Each row is a point on a landscape with many valleys, with its height.
A ball rolls from a point to the lowest of its 3 nearest points, and stops where none of them is lower. Distance is the straight distance between rows; heights are no part of it.
(318): [163  91 127 164 132 108 136 101 181  96]  height 337
(200): [ 80 142 149  59  54 149 100 153 146 169]  height 635
(968): [146 109 115 186 188 115 172 101 143  80]  height 461
(878): [127 106 152  82  49 111 117 126 166 188]  height 155
(443): [162  89 154 133  58 109 106 123 207 106]  height 329
(750): [139 111 133 157 142 105 150 119 165  89]  height 462
(815): [165  90 146 138  67 112 114 114 192 124]  height 328
(41): [144 151 115 168 210 119 136 147  71  77]  height 378
(884): [109 125 150 110  95 117 122 146 167  98]  height 481
(151): [138 108 119 146 140 111 158  98 144 144]  height 299
(181): [105 135 139 124 126 122 138 139 128 121]  height 335
(210): [128 164 138  74 102 195  57 171 155 108]  height 249
(883): [112 142 116 147 171 123 171 123  73 160]  height 513
(35): [125 108 154  97  63 109 113 134 187 137]  height 432
(795): [ 95 136 151  91  80 138 108 154 157 117]  height 528
(363): [127 146 124 163 186 123 155 140  84  98]  height 777
(951): [164  89 103 178 166 115 153  81 152 101]  height 535
(365): [ 97 150 137 101 111 143 117 153 112 134]  height 608
(782): [167  85 112 167 124 117 133  87 161 125]  height 177
(329): [138 108  94 162 186 117 184  78 101 158]  height 427
(618): [135 155 121 146 187 131 116 150  77  87]  height 690
(910): [142 108 105 170 186 115 177  87 128 118]  height 391
(194): [131 120 125 164 166 111 163 117 142  89]  height 556
(816): [121 114 139 105  89 109 136 121 153 176]  height 496
(552): [ 92 160 132  83  96 158 102 150  99 171]  height 276
(578): [164  80  74 179 177 126 149  43 101 145]  height 640
(401): [ 97 154 144  69  68 182  74 169 151 130]  height 174
(756): [122 127 123 154 158 112 165 122 124 119]  height 495
(599): [113 142 140 125 128 138 113 158 129  77]  height 607
(276): [166  92 118 145 107 122 140  91 145 169]  height 267
(116): [112 146 124 144 161 125 151 138  84 132]  height 457
(572): [121 154 124 146 174 127 135 146  77 107]  height 552
(286): [165  82  84 179 177 122 153  54 120 129]  height 637
(654): [ 97 161 129  99 123 146 120 147  78 173]  height 514
(42): [ 88 141 136  88  92 132 129 143 122 167]  height 842
(635): [138 173 116 108 183 149  82 149  95  95]  height 265
(849): [114 127 123 130 140 116 168 114 110 171]  height 442
(958): [143 102 142 117  85 109 132 116 171 150]  height 314
(164): [106 146 127 129 141 124 143 141  97 141]  height 135
(861): [137 159 114 156 209 122 132 144  61 101]  height 247
(586): [147 104 115 158 152 109 158  99 148 121]  height 358
(838): [114 131 141 139 130 116 140 142 144  95]  height 131
(487): [132 114 127 121 111 111 149 110 140 179]  height 413
(651): [126 134 107 168 192 119 175 111  88 130]  height 501
(928): [ 95 146 141  98  98 149 106 156 126 125]  height 710
(694): [117 139 135 148 148 123 139 146 121  83]  height 431
(254): [111 137 131 141 146 120 149 139 113 114]  height 542
(699): [113 165 127 101 135 152 100 150  83 136]  height 500
(646): [118 163 136  82 102 181  71 167 131 119]  height 234
(5): [105 159 122 122 147 131 140 140  70 162]  height 494
(95): [ 88 139 143  89  81 139 111 148 138 143]  height 662
(809): [142 103 110 139 142 112 158  88 129 174]  height 223
(613): [ 97 151 134 100 113 141 123 146 101 158]  height 139
(749): [100 146 149  89  79 163  84 173 163  87]  height 285
(430): [ 90 130 153  74  58 138 104 155 168 131]  height 600
(138): [169  76  87 171 144 130 140  54 108 160]  height 644
(9): [131 159 113 147 194 127 130 142  60 120]  height 138
(129): [134 164 128 118 159 144  91 156  97  93]  height 367
(647): [139 108 111 155 159 113 167  95 134 138]  height 333
(6): [128 142 128 163 180 123 141 144  94  79]  height 900
(579): [146 101 144 125  85 109 124 120 178 131]  height 324
(688): [174  82 133 153  70 126 119  99 171 145]  height 347
(428): [101 124 147  96  81 119 126 142 159 138]  height 567
(203): [134 110 133 130 114 108 148 114 151 150]  height 323
(894): [142 100 144 132  98 103 130 125 185 104]  height 330
(698): [122 147 128 146 161 127 134 150  98  88]  height 792
(28): [ 96 128 147  82  75 122 123 141 144 166]  height 708
(685): [125 159 110 154 194 129 147 136  48 142]  height 59
(946): [114 162 121 124 156 139 120 149  75 133]  height 298
(243): [167  87 108 158 131 125 146  78 139 156]  height 233
(219): [ 92 160 139  71  82 178  88 159 124 149]  height 84
(106): [126 170 116 125 184 136 113 144  55 138]  height 61
(642): [109 144 143 102 101 157  89 163 143  87]  height 232
(301): [167  82  92 173 160 122 148  65 131 132]  height 628
(214): [105 124 155  91  74 120 113 150 180 115]  height 456
(501): [133 104 152  93  51 108 116 130 177 166]  height 402
(109): [118 158 134 101 124 158  88 159 114 104]  height 181
(655): [133 170 124  90 149 163  70 154 114 106]  height 137
(546): [131 160 122 132 171 136 108 156  85  96]  height 636
(77): [167  83 128 141  64 127 122  95 154 178]  height 316
(368): [124 109 159 102  67 110 109 143 202  98]  height 438
(495): [149 173 106 133 230 123  99 139  71  93]  height 360
(752): [152  99 132 127  92 110 136 104 159 168]  height 293
(195): [166  85 151 122  34 122 110 114 180 163]  height 449
(648): [173  86 130 157 100 115 126 102 185 114]  height 227
(930): [103 165 126  97 124 154 103 148  88 150]  height 596
(507): [135 126 109 177 193 116 178 107 112 102]  height 458

Call two points neighbours if one is among the 3 nearest of the other. Go from one point of each pair to the other, from neighbour to neighbour, staying as low as possible. Name the highest point that can't be avoided.
(655), (613) => (552)
(782), (878) => (501)
(219), (655) => (646)
(782), (838) => (849)
(685), (214) => (5)
(782), (809) => (243)
(164), (838) => (181)

Where does a ball stop that starts at each point below?
(910) => (809)
(41) => (685)
(95) => (214)
(35) => (878)
(200) => (214)
(28) => (214)
(951) => (809)
(756) => (809)
(928) => (214)
(698) => (838)
(749) => (219)
(579) => (782)
(946) => (685)
(642) => (655)
(210) => (219)

Two balls start at each pair of points below. Name the first point that both come to, or write -.
(699), (618) => (685)
(651), (329) => (647)
(368), (750) => -
(77), (443) => (276)
(194), (301) => (151)
(286), (203) => -
